Points, in no order, along strands that fork, close into loops and pass close to each other.
Two points are linked if the straight distance between their rows is under 75.9. Some points are linked to none.
vekiz: [ -3  -7 -18 -19  -8 -22 -19  23  -4   6  42   8  -6 -44  30 -22  14  14
  68  17 -35   1]
kovo: [ -8 -35  19  -2  43  53 -14  -8  20 -28 -20  37  14   7 -54  44  -1 -24
   4  31  13  24]
tal: [ -5 -12   6 -20 -36   0  -6 -29  18 -30  24 -15   7 -11  47  18  11  17
 -23 -13 -30 -45]
gos: [ 19 -17  16  -5 -30  -1 -12 -17  21 -15  11 -20 -17  -2  26   2  -1   2
 -51 -11 -31 -57]
fikin: [ -2  35 -31  -3  16 -28   2  -6  26 -23  19  21 -22 -62  53 -30  -2  47
  -2  -8  -3  -3]
pinis: [-21  -4   2 -54  35  37   7  -6 -27  -9 -18   5 -33 -18   0  -9  36  16
  23   7 -28  18]
Rikip: [  9  41 -12  -8  11 -12  37  25  17  13  17  18 -40 -38  47 -21  16  31
  20 -29  25 -30]
tigin: [-44  12  -5 -61   2  30   5 -27  19   2  13 -12   1   2  20 -10   6  19
 -15  14 -44  -6]
fefu: [-36 -21   6 -47  16  36  -7   7  -8 -25  29  25   0 -18  45 -21  13  -1
  58  31 -36  18]
lidu: [  0  36 -12   0 -39 -52 -11  -4  -7  24  24 -33  12 -26  37 -17  26  19
  -4 -32  -3 -18]
bopud: [ -6  15  13  17  12 -29  -5   4   3 -12 -20  18   7  13 -43  24 -26   3
  17  23  32  30]
zitum: [ 34 -39  13  49 -28   6 -61  40  17  12  11   6  14   5  -1  35  -5  -6
   0  22  11 -20]
tirun: [  1  29   7  14  36   2  25 -13  -8 -15 -36   6 -10 -12  15 -39 -20   4
 -46 -20  33   6]
foviz: [ -4  -9   9  28 -18 -56 -41  19  27  -5 -31   4  -7  -9 -39  -4 -24   8
  19  -6  40   8]
mimu: [ 23  -4  10 -22  -5  26  35  11 -32  19   8  -8 -22  -8   4 -10  28  48
  26   4 -25  -7]
bupu: [ 21  -4 -26  -8 -12 -31   6   8 -20  29  34 -21  10  10  33 -20   0  16
   8 -31  10 -29]
guler: [  5 -30  26  41   0  24  -1   3   7 -13   0  34  11  15  17  36 -27 -18
 -31  44   0  19]
Nek: [  4   2 -26   4  37 -12  24 -12   1  10   5 -20 -23 -21   3 -44 -27  -2
 -16 -20   0  -9]
guzi: [ 16   2  15  55 -33 -21 -14  17   0  39 -13 -26  13  -7 -32 -18  -8  -7
 -10   2   7  -6]
Pabit: [-15  51   6  -7   4 -23  41 -25 -10  -9   4  -9  14   3  -7 -20 -23 -17
 -11   9   8  16]
zemu: [  5   1  18  20   3 -52 -25   6  18  -6 -23 -14  -2  -2 -40 -29 -28 -22
  -5  -9  25  -2]
Nusok: [-17  30 -16 -19 -26 -28 -15  -7 -46  10   2  -5  25  31  30   9  -7  -5
  -1 -15  18   1]
tas: [  5 -11   0 -40 -10  37  33 -27  -1 -32  12  -7  -4  15  35   0  22   9
 -18  -7 -35  -8]
nefaz: [-19  30 -22   3  34 -22   1   5   3   4 -21 -15 -51 -54   3 -19  32  20
   7 -17 -18   9]
lok: [ 14 -25  11  31  -8  33   4   9   1 -12  -2  -4  24  21 -19  20 -27 -14
 -26  35 -21  -3]
gek: [ -5   4  -2  -4  16  17  -2  -8  15 -23 -20 -33  22  -1 -47   7   9 -51
 -22   9 -31  -6]
Buluf: [-31  12   0 -49  -2   4  29 -34 -13  32  48  -3  30   8  15 -33 -13  16
  13  10 -27   3]
pefo: [  3  -7  20 -37 -19  34  18 -17 -30   3  25   5   1  14  27 -15   6  46
  23   5 -25  -6]
taso: [ 19 -25  11  59 -33  36 -30  30   7  11   2   1  10   2  -9  21   8 -13
 -14  18  21   8]
Feg: [ 24  42   1   3 -18  -8  52 -15 -35  11 -16   5   2  13  14  -8  19   0
  -2 -24  21  17]
Pupep: [ 20 -50 -12  32   0  27 -43  42  36  -5  -6  28 -23  -6 -35  36  26  17
  28 -19  37  29]
Dakom: [ 25  -9  -9  -5  -7  -7 -18  11  23  36  24 -19 -40 -30  -7 -30  30  28
  13 -21 -28 -46]
vapip: [-13 -30   1   9  23  45  16 -17 -16  -3 -28 -10  18   1 -27  14  20 -20
 -40  -3 -13   3]
mabi: [ 17 -29   4  30 -15 -24 -47  19  -3  15  -6 -29  -1  28 -12 -11  -8 -20
 -25  -6  -8 -32]
fud: [ 17 -17  12  31   2   4 -43  21 -11  10  27  22  25  18  -5  43 -16  21
  26  35   9  19]
buzor: [-19 -21  -3   4  17 -15 -26  11   9 -21 -38  -5   9   3 -51  24   6 -31
  10  -3   9  12]
vog: [-13   0  20 -26   9  47   0 -12  23  -1 -16  16  19  39  -1  28 -17 -41
 -16  51  12   2]
nanud: [ 19  -6   6  -1 -18   1 -27  -1  -2 -30  20  -1  32  20  14  53 -13 -17
  -3  32 -17 -18]
kimol: [ -8 -16   6  -7  37  46  29 -23 -28   5 -36  -4  -3 -12 -34   0  39  14
 -19 -20 -13   0]
nabi: [ 23  11  -4  -9  26   1  51   7 -12  29  -5 -13 -39  -6  15 -30   8  42
   9 -21  25  -8]
gub: [ -3  42 -16 -22   1 -16  21  12  -3  13   0  27 -29 -22  74 -29   7  47
   2 -33  32  -7]
dira: [-13 -15  -7  23 -10 -33 -37   4  30  -9 -20  23 -13  -8 -62  24 -10  27
  23 -26  29  30]
rame: [ 10   2  21   0 -15  37  11 -26 -19 -10  -2  22   9  40  32  26   3   1
 -41  27 -17   0]
rugi: [ 29  43   6  41   8 -29  -7  28  29 -32 -30   1   6 -28 -11 -12 -27  -3
 -14  -3  52 -18]
zazib: [  5  33   9  18  31 -24  13   7 -13 -31 -39   8   2  10   3 -17 -31 -17
 -22   0  52  15]
fifo: [ 28 -21 -15 -30  -7   4   3   1 -15 -10  36 -18  18  42  11   5 -16 -13
   0   2 -13 -32]
reku: [-12 -20  10 -38   1  24  29 -23  28   1  18 -13  -3   8  43  -5 -27  -3
 -24  16 -20 -34]
seki: [-23  12   4 -32 -29   3 -16 -20 -50   6  11  20  42  42  29  18 -11 -16
  -5  10   1   6]
sovop: [  8  -4 -17  18  29 -13  14 -12 -13  17 -17 -27 -15  -1 -28 -34   3 -20
 -18 -31   8  -4]
Rupal: [ 13 -26  13 -23   0   8 -28  19  22 -26  26 -20 -32 -45  21 -11  24  23
  10   6 -55 -36]
sas: [ 10  57  -3  -5  -8 -11  31  21   0  10   4  13  -9   1  66 -14  -3  15
 -17 -30  46 -32]
gar: [ 23  19   2  44  -9 -22  18  51  14  28 -22  11  -6  13 -18   9 -14 -29
  11 -24  60 -15]
Noki: [ 32 -66   5  35  -1  27 -40  22  42 -28   2  19 -16  -1 -28  33  -5  11
  18   0  22   7]
vel: [ -7  41 -14   9 -11 -14  36  18   0  45 -22 -10 -20  -4  23  -7  33  18
 -10 -31  22 -12]
Zapu: [ -3  20   5 -34 -27   1  24 -25 -55  22  18   3   7  23  27 -20   6  33
  13  -9  -4  10]
Bok: [  5  15  20 -28 -11  11  27 -28 -52  24  15  10  14  40   3 -20 -24  -9
   9  11 -10  11]
vila: [ -8  -4 -55 -16  11 -42  -9   9  15 -19  23  46 -37 -48  19 -33   1  -4
  49  11 -23  23]
tova: [ 11   6 -32 -27  -5   0  25   8   1  -3   3  -9 -30  -6  21 -15  52  20
  17 -41 -11  -1]
Pufu: [ 10 -10 -28 -16  35  -8  31   1  -3  23  20  -1 -39 -22   0 -34  -6  31
  12 -18 -12  -7]
zade: [-28  27 -21 -34   0  -9  39 -38   2  11  43   4  24  -3   6 -47  -8   4
  29 -14 -22  28]
Vug: [-44  24   4 -58   7  27  15 -21 -28  -5  -1  13 -24 -13   6 -29  15  16
  31   9 -27  34]
luni: [-35  -6 -28 -35   1 -34 -29  -6  -4   9  33   9   9 -31  49 -19  10  34
  57 -33 -21  12]
pumer: [ 20   2  11   8 -29 -36 -55  10  -1   3  21 -22  32   8 -22  19  -9  -8
   7   6  -7 -27]
zikif: [-25   6 -13 -45  14  28  21 -17 -15  17  -1  -9   7  25  -6 -12 -13 -17
 -21   9  -9   2]
tomaz: [ -9  23 -13   1   1 -23  -9  -5   6  12 -10 -31 -34 -37 -21 -25  40   5
 -26 -34 -25  -4]
rabig: [ -4   6  27 -18  -6  22 -19 -12   2 -12  23  34  25  29  16  54 -21 -17
   4  40  -6  12]
nivun: [ -3 -16  25  22  -9  28   3 -22  26 -12 -12 -26  -8 -23 -17   5   7  15
 -37  -3 -36 -28]
tuzo: [-35   5  11 -46   9  22  10  -5 -17  -9  22  36  -1  -7  28 -40  24  22
  67   3 -30  30]
buri: [-26  -1 -12 -32  13  12  -2 -15  11   6  11 -22 -19 -15  -3 -22   5   9
 -21  -1 -51  -8]
rida: [-45  -5 -19 -41  18  19   0   9  12 -13  29   1 -14 -38  15 -15   8   8
  43  39 -43  11]
kipaf: [ 14  36  -5  22 -36 -63 -15  25  13  24  -1 -17   8   1  11   4   0 -18
  -6 -27  29 -24]
Laniz: [ 38  -7 -11   9  23 -33   7  23  -3 -15 -20  -1 -10  24 -28  19 -11 -14
  28  -8  38   1]
neto: [ 10   5   0  42   2  -4   0  45   7  15 -32  40  -7   3 -12  17  -2 -12
  15  -7  79  17]
soke: [-17  22 -10 -26  10 -22  16  -1  -3 -10  26  31  -8 -28  53 -49  10  40
  48 -17   1  31]
Tuga: [-37  13 -31 -27 -10 -47 -22 -13   0   1  31 -16  -4 -26  45 -24   5  20
  10 -39 -20  -2]
Forak: [ 32  28  -7   4   6 -31  16  -1  -1   9  29   1  23 -12  47 -36 -38  14
 -10 -13  40 -31]
Zagep: [ 10  19  10  34 -25 -22   9   5   0  46   7 -33   0 -18 -20 -32  -2  26
  -9 -15  -8 -29]
voza: [  5  -4  22  -1 -13  26  11 -27  22 -12  10 -26  17  -3 -15 -12 -13 -19
 -36  16 -36 -21]
Bip: [ 14 -10   0  40  11   9  -8  12 -16  -2 -41  15  10   8 -34  35  33 -24
  13   7  32  36]
Kis: [ 18   5  -6  -5 -41 -21 -29  -5 -16   4  20 -36  32   5  18  22  13  -8
  -5  -7 -17 -31]
gepo: [-13 -27  16 -18  25  35  33 -21  20 -27 -24  -7 -27 -20  19   9   7   0
 -45 -15 -23 -23]
pez: [-17   8  -3  13  12 -18   7  -1   1  -5 -30 -23  13   0 -45   4  -4 -36
 -12   4  -2  20]
Takup: [ -4  43 -14  17  -5 -20  23  19 -19  19 -49  -2 -10   6  17  -5  18 -10
 -33 -27  37   8]
tevu: [ -1 -35  33  35   9  14  36 -19  18 -12 -21  26  -8  10  19  33 -14 -40
 -42  13   7  11]
sagur: [ 28 -44 -15  30  -5   8 -22  34  23  -2 -24  13   0 -13 -52  32  33 -17
  32 -11  48  14]
Dun: [ 12 -27   9   6  -2  19 -10  22  17  15 -18 -23 -40 -35  -9 -11  36  25
  -6 -21 -27 -42]
Nogip: [-25  12   3 -34  17  27  30 -36 -50  15 -22  19 -28  16  -7 -24   7  10
 -13  -5  -2  16]
kaz: [ -6 -35  20  32   9  30 -42  -3  47 -29  19  31 -18  -5   7  53  -6  25
   5   9  16  31]
vezes: [  9 -15  11  17 -16  10  -4  14  -3  30   2 -29  -1  -5  -7 -15  -5  32
 -18  -1 -25 -25]
vuka: [-20  34 -12  -7 -25 -47  -9 -21 -26  17  12 -26  32 -15   8 -11   0   8
 -10  -8 -19 -12]
Beka: [-27  25 -29 -24  24 -19  15 -22  12   4  20 -29   1  -1  -6 -37 -17 -38
 -17  -9 -23   7]
buto: [-32  -8   6 -36  11  45  10  -9  15   2 -21 -12  16  22 -17   7 -10 -36
 -44  34  -5  -1]
nuv: [-29  30 -12 -17   9  -7  11   2 -31  18  -7  -3 -28   7  57 -22  12  46
   1 -21  10  -3]
fab: [-22 -19  -9 -55  42  46  34 -16  10 -13  -3  -6 -33 -17   0  -8  18  10
   3  17 -33 -11]
kosi: [ 21 -22  -8  35  -6  45   4  30 -18  28 -34   8   5  13  -6  24  34 -12
 -33  -6  28   7]
Kerel: [-23  51   0 -27 -24 -26  28 -38 -30  -5  16  12  31  20  22 -23 -12 -12
  12   1   6  22]
bot: [ 17 -17  16  25  -8  -4 -42   4  15 -13  28  16  12   4  20  68 -22   5
  11  33  -5   0]
nif: [ 10 -35  21  51   7  47 -21  17   7 -35 -16  29   8 -11 -13  52  18 -17
  -5  17  15  29]
Baga: [-22  37  -9  -2   7 -44  -9 -16  14   1  -8 -27  -7  -6 -21 -40 -15 -31
 -23  -8 -10   2]
Ralir: [-13  11  -1 -11  34   0  36 -24 -42   8 -32   5 -12  24 -10 -27  -5 -19
 -27 -10  19  19]
Zovu: [-16  -9   6 -15  11 -30 -56  -2  -1  -3  19  -5  27  28 -25  36 -47   5
  21  20   3 -15]
reb: [-23 -46   3   0  24  21 -22   4  25 -23 -29  23   7  -9 -72  36   8  -8
  13   4  18  28]
pasa: [ 21 -23  11  29 -29  10 -22  10 -12  29  11 -22  31   7  20  16 -12  24
 -26   4 -23 -38]
fid: [ -7 -48   7  15  12  28  -2   6  -5   4 -27  -3  25   9 -44  -5 -36 -33
 -10  21  22  11]
mazim: [-12  21   9 -37  -5  -6   8 -19 -22  15  27   8  40  37 -11  -4 -29 -20
  26  38   7   8]
sosi: [ 40   9 -14   3 -34  -7   2  21 -28  17  13   2  22  38  21  29  18   6
   1  -2   6 -15]
bar: [  3   6  -9   2 -12   4  16  -8 -30   4   0 -25  -9  18  -4  10  17   5
 -22  -8 -14   2]
tesen: [-22  38 -22 -24  19 -30  33 -33  19  -5  33  -3   3 -22  23 -46 -26  -2
  -9  -6 -21  12]
Kozeg: [ -8 -41  24  39   7  18  -9  -9  38 -48 -20  29  -5 -16  -6  55  -3 -41
 -19  19  16  23]
lal: [ 20  24 -19   8   8 -41   4  22  -7  -6 -13 -15 -10  10  21 -19 -23 -14
 -16 -22  33 -17]
Vope: [ 34 -43   4  39   0  29  -1   9   1  -2 -15 -23  11   5 -40  -1   5 -20
 -25 -12   0 -24]
Kek: [  2 -23 -12  18   3 -13 -16  28   0  25 -16 -34 -18  10 -13 -35  -5 -24
 -24 -33   9 -21]
kinam: [ -4  -7  19 -21  14  25 -36 -13  44  -1  12  31   8  20 -34  55 -20  27
  10  35   3  28]
Mul: [-10 -20  28  28 -15  14  10 -20  22 -17 -11   3   1  14  25  30 -29 -14
 -51  10 -14 -22]
Gari: [ 16  -1 -41 -10  17 -36   3   9  26  -1  24  42 -43 -40  50 -34 -10  29
  47  -9   0   3]
guti: [  0  26  -9   3   5   2  31  30  10  33  -8   0 -42 -34   7  -9  42  26
  22 -31   8 -23]
zaror: [  2  17  22  16  19 -25  -3  11  -2 -28 -38  33  -1  19 -10   8 -49   6
  10  16  63  19]
sisar: [-28   1  15  -4  17   6 -26  -8  26   1 -17  22   4  11 -60  36 -28  10
  25  19  12  46]
daro: [ 29 -14   6   0 -28   2 -16   3  23 -34   3 -28  -7  16   4  22   5 -30
 -43 -17 -31 -30]
mig: [-25  14 -20 -46 -14 -15 -18 -22  10  -4  43 -27  30  -1  15 -16  -5 -24
  -5 -22 -43 -13]
kot: [-33 -20 -21 -42   2  -1 -33   0  21 -13  42  12   7 -22  37 -15  26  21
  46 -19 -50  10]
lig: [-10 -22 -11  22   9  11 -35  -1  21  -5   5  22  -7  -1 -53  28  14  34
  24 -13  18  52]
sed: [-36  23 -18 -35   8   4  28 -26 -25  -2  -7   1 -21   9  11 -24  26   7
   1 -23 -13  19]
natid: [ 29   6   4  24  13   5  52  16 -18  51 -19   4 -13  -1  -1 -17   7  19
  -6 -20  44  -7]
tun: [ 25  -7  -2  18 -14  42  11  17  -6  17 -30 -12  -4   4  -4  22  46  13
 -33 -22  -4 -19]
Gorub: [ 15   2 -27 -18 -21  -7   8  -1  10 -13  23 -33 -10   6  11 -14  35   3
  -1 -28 -32 -24]
Sune: [ 24   8  -6  -4 -18  -9 -14  -3  14 -21  11 -42  -8  14 -20  -9  20 -34
 -15 -15 -31 -24]
mone: [  6  45 -19   8 -25 -54 -13  13  16  27   9 -22 -21 -13  21 -25  20 -10
 -14 -47   7 -30]
dip: [ 13  -2  15  27 -27   6  -7 -13   3  -1  11 -25  28   8 -24  15 -13 -11
 -16  18 -32 -13]
fibun: [-13 -33   4   8   9  26 -20  -2  13   9 -16 -29  16  13 -40 -24 -27 -28
 -30  14 -15  -8]
mari: [ -2  -9   4  16  -5   7  -7 -12   4  -2 -30 -36  -6 -23 -31 -14  33   2
 -28 -24 -26 -11]
Fipek: [-15 -44  10  36   2  45 -47  21   3 -17   7  28  -1  -7 -15  24 -15  14
  22  28  22  57]
Refu: [ 11  11   6  10 -12   1 -41   8  11 -18  -7  10   5  20 -30  56  15  22
  21  16   1  37]
Nom: [ -2   5 -10 -14   7  18  -3  37 -18 -11  -5  -3 -33 -34  23 -11  50  -3
  45  29 -25  12]
zuku: [  6  15 -13  35   1 -34 -11  30  12  15 -21 -26 -24  -9  -2 -44  -4 -24
 -23 -39  43 -28]
Repim: [-13  49   3   1  26 -11  24 -16  -8 -13 -18   2 -20 -43  20 -42 -18  25
 -25  -1   8   4]
munup: [-14 -42  21   1  -2  21 -40   6  51 -20 -21  -5  20   1 -47  -8 -32 -50
 -24  19  -6  -6]
Miki: [ -5 -10  40  19 -16  -4 -28  -3  49 -25  14   7  21   2  -4  37 -41 -30
 -19  45  -5 -22]
nor: [ 18  18   6   4 -31 -63 -42   6  -1  15   8 -26   9   3 -10 -19   4 -28
  -7 -17  -3 -37]
temig: [  2   2  16  14   4  17  -7   2 -44  11 -19  17  18  45 -24  10 -24 -14
  -9  28   8  33]
zibam: [  4  29 -18  -7  -5 -43  27 -12 -27  15  31   0   8 -13  53 -28 -11  19
   3 -22  18 -19]
tava: [ 22   9   3   0 -33  22   2   0 -23  -4  15   5  27  34  46  38  18   7
 -20  10 -12 -11]
demin: [  6   6  -9 -13  -2 -30 -17   3 -35  -9   4   5  10  45   9  34 -15  -5
  22   6  17  15]
tufan: [ 15  -5  11  43   9 -38  -2  21   9 -24 -41  -5   4 -22 -35 -25 -23 -24
   1  -3  57  -8]
Lila: [ -2  23 -20 -23  -9 -30  13 -20  -8  -8  38  14  27 -23  59 -44  -3  31
  26 -41   8  12]
tupo: [  6  -8  24  -8  -1  30  21  -9   6 -11   3 -21 -17 -32   7   8  20  38
 -11  18 -39 -26]
libe: [ 29 -17 -12  13 -13 -12 -19  33   2   6  -6 -28   5  35  -8  21   1 -25
  -7  -7   6 -16]
Nam: [-19 -45  15  32  -1  46 -14   9 -22  10 -11  29  17   9 -36  11 -15 -28
   0  39  14  40]
fil: [ 10 -27  22  -8  15  27   6 -12  43 -37 -14   7   5   4 -31  33 -18 -41
 -22  30   0 -12]
Funo: [ 18   5 -16  12  -1 -17   3  35  -8  19 -20   2  -5  38  -8  10   2 -14
  17 -12  39 -13]
Madul: [ 10   7  11 -18   0   9 -28  -3 -23 -16  -2  30   9  49  -1  48  -6  -8
  25  34   1  20]
puna: [-14 -19  27   7   3  17 -42   1  52 -36   3  31   4   8 -16  57 -23  -2
  -5  31  -3  21]
boroz: [-12  -2  18 -39  -6  58  27 -31 -18 -10 -15  12 -15  26  37  15  16  13
 -27  10 -22  -4]
sipen: [ -1  -4  -3  43 -12  -3 -31  46  18  22 -16  38 -10  -8 -22  39  14   8
  30  -5  63  37]
Tuve: [ 15 -17  14  18 -15 -34 -62  18  -2  14  16   3  24   9 -25  45 -31  22
  31  17  10 -11]
kom: [  1  39 -19   3  -6 -52   9 -24  17   9  19 -16 -20 -45  13 -40   2  15
 -17 -27 -25 -16]
Redat: [-18   7 -21 -33  23  -4   5   1  15  -4  20  -4 -36 -48 -14 -23  23  11
  39  19 -41   6]
didak: [-10   0   4 -47 -16  10  -7 -26  30 -14  28 -21  33  21   6  14 -18 -31
 -11  19 -18 -19]
mol: [-20  35 -22 -14  31 -21  21 -28  13  -4  15  17 -30 -50  22 -46 -22  34
  -6  -3  -7  13]
boma: [-12  28 -24  -5  12 -36  -2  12   9  -7  10   5 -47 -53  31 -26  33  22
  41 -11 -13  10]
Sodez: [-20  17 -20 -27  -2 -15  -4  32 -15  -5   3  14 -32 -28  51 -19  47  14
  58  11 -10  15]
reto: [  6 -12 -40   1   6 -15   1  29   2  -9  21  26 -17 -36  30 -31  19 -17
  65  29 -31  20]
gemi: [-30  21  12 -37   2  -3 -24  -4  23   9  -3  -8  26  30 -36  20 -26 -23
  11  38   2   8]
lona: [ -7 -18   5  -1  18 -21 -27  18 -14   2  -1 -10   7  36 -28  10 -46 -17
  11  24  12  -3]
nufom: [ 27  -5  14  33   4  28 -15  14  11 -20 -11  27  -3   8 -35  59  29   5
  16  10  15  39]
zar: [  6 -19   3  42  16  15  18  14 -32  21 -52  12  15  14 -26   4  37 -23
 -12 -21  33  10]
rorim: [  2  14  12  15  20  12  40 -12 -36  19 -31 -12  -4 -20 -26  -7  39  25
 -14 -14  -2   8]
saku: [ 16  28 -36 -14 -12 -15  50   2   0  10  22  -5  -9  11  32 -24  31   8
  11 -47  19  -7]
fika: [-22 -11   2 -38 -21   0 -18 -30  22  -9  44 -21  15 -22  29 -10  11   7
 -10 -13 -55 -32]
voge: [-36  -1  -8 -57   7  21   4 -15  11 -10  36  -1   7  -2  36 -17  12  28
  24 -11 -35   6]
mupib: [ 31  36   3   0 -36 -13  19  -1 -41  11  -4  10  16  43  14  13  17 -10
  16   8  18  11]
bav: [-33 -12  27 -14 -10  16  29 -33  33   8  -1   2  -4  10  29  22 -38 -17
 -44  21 -17 -23]
samu: [ 33 -48 -10  50   3  11   3  27  -4  11 -24  -3  14  -7 -53   3  19 -34
   7  -9  34  -4]
vegeg: [  4   5  -7 -22   0  -4   6  21 -16  18  23  -7  -7 -24  17 -18  22  47
  50   0 -18  -9]
bufod: [ 14  10   0  33 -23 -35 -30  24  12  -5  -9  -3   8  10 -35  39  13   5
  22   2  13   9]
moku: [-14   8  13  26  -6 -26  -2 -10 -37  26  -8   3  23  30  -9  -6 -40   2
 -11  25  13  15]
paf: [  7  37  -6  -6  45  -5  46   0  -4 -19  -3  27 -43 -57  22 -29  10  40
  21   4  14  -3]
guk: [ 17 -11  -6 -15   5 -16 -28  10  19   1  21 -11 -44 -55  -9 -28  21  21
  30   3 -54 -18]
kelu: [ 10 -14  16  35  21   3  -2   4 -39   9 -20  38   4  21 -26  -5 -31  -5
  16  29  43  44]
kiv: [  6 -35  26  22  -6  16 -31  15  30 -19  -8   5  19  11 -35  32 -20  -9
   1  28 -10  14]
pem: [ 21  56 -18   8  -5 -34  25  23   9  -7  -7   8  -2   7  42   3  -6 -16
 -20 -21  49 -14]
lasun: [ -3 -42  -7  24  23  14  18  14 -28  22 -21 -17   4  19 -27 -27 -34  -8
 -15  -2  16   9]
Bagi: [-32 -24 -15 -40  42  42  16 -13   4   8  -9 -21 -16   8  -8 -20   0  -1
 -20  -4 -27  -2]
nezes: [-31  27  -6 -17 -11 -29   5 -25 -27  29  37 -16  26 -32  23 -20 -13  40
  16  -8 -18  -2]
sim: [ 26 -20   3  57 -27  23 -11  26  -8  43   6  -9  25  13   1  15   2  10
 -17   7  11 -20]
mota: [ -5  23  -3 -28  21  -6  35 -11 -20  -4   1  27 -30 -37  21 -37  22  31
  46  -6  -2  24]
menor: [ 42 -12 -10  -3 -12 -22   4   0 -17  14  31 -35   3  19   3 -21 -14 -11
   9  -6 -11 -30]
bafa: [-30 -27  20 -45  10  26  27 -22  38 -27   9 -10 -35  -7  37  -1 -12   6
 -18  -3 -38 -29]
sesud: [ 10  20  10  59 -26 -37 -16  24 -11  22 -10  -2  21   5 -10  16 -13  -2
   7   8  23   3]
litiz: [-21  27   2  31 -10  -8   6   1 -25  15 -48 -11  10  -5  -5   1  15   2
 -27 -15  12  20]
Vifu: [ 15  -5  -8 -11 -45  -9  -4 -16 -32   1  43 -15  47  -8  40  17  19  17
  -4 -22 -25 -27]
kun: [ 27 -48  12  27   2  20  -8  -8  20 -41 -19  -2   6  -1 -30  24   5 -41
 -23   1  -6 -18]
gel: [-17  31   7  -1   7  12  32 -25 -19   5 -18  -8  21   9 -36  -1  -2 -25
  -7  21  -1  26]
zag: [  3 -14  22 -19  -2  13   6 -13  52 -29  18  -3  18  23   3  34 -36 -43
 -10  37  -9 -28]
fev: [ -3 -31  -4  28   7  33 -52 -11  33  -4  37  17  -8   8 -18  37  -2  42
   0 -19   4  45]
kaded: [ -8 -45   0  29  12  16 -16  22 -12   2 -15  33  -4  -3 -40  11 -13  -9
  27  22  44  51]
bidod: [ 14  -5  17  18  -2 -13 -26   7  26 -20  10  -8  12  12 -66  16 -24  -6
  22  33  -6   4]
goseg: [ 32  27  23  41  -5 -10  33  10 -28  34 -20  24   5   9  -2  -9 -16  -2
  -1  -3  53   3]
zuda: [ -1 -18   7   9  12  50   1 -16 -37   8 -33   6   6  32 -20   2  -8 -18
 -36  11   8  16]
gez: [ 25 -13   2 -21  17  35  22 -11 -14 -25  -9   8   2  53  -4  28   7 -38
 -15   8  -3   7]
duli: [ 22 -30  19   7  28  45  13  -7  -6 -37 -27  30   9  26 -25  41   5 -30
  -6  24  10  18]
mit: [ 23  33   5 -24 -15  -9  52 -30 -35   5   8  28  -3   8  35 -38   1  17
  16 -18  19  10]
Gona: [-24  19 -13 -35 -16 -19   5 -22  -5   3  38 -20  43  17  -1  -9 -24 -28
   8   6 -14  -2]
lusif: [-17 -25 -10  35  26  17  22 -20 -24   7 -51  -6  25 -12 -37  -6  22 -25
 -25 -20  14   8]
zisut: [  1  -3  22 -30 -21  24  47 -31  17 -32   5   7  15  30  27  16  -3 -23
 -19   2 -19  -9]

How many points has the smallest loop of links through each point below? Write 0 if it is on no loop.
boroz: 0
duli: 0
taso: 0
zemu: 0
Pufu: 0

A piece is two or more points that can be reached from each other along the links. Count, over all rows, the pieces, the separate loops (a circle has one, a figure eight two, a Y none), the forks (points with three links) and the tips (points with one).
pieces: 8
loops: 0
forks: 25
tips: 41

A fork is a point with three links, a tip a point with one. Leave the first point through the second and follow the links. Name the first fork or tip that comes.
zisut, tas: Zapu
taso, sim: nufom
Gona, mig: saku
saku, tova: Gona
nufom, Refu: zitum
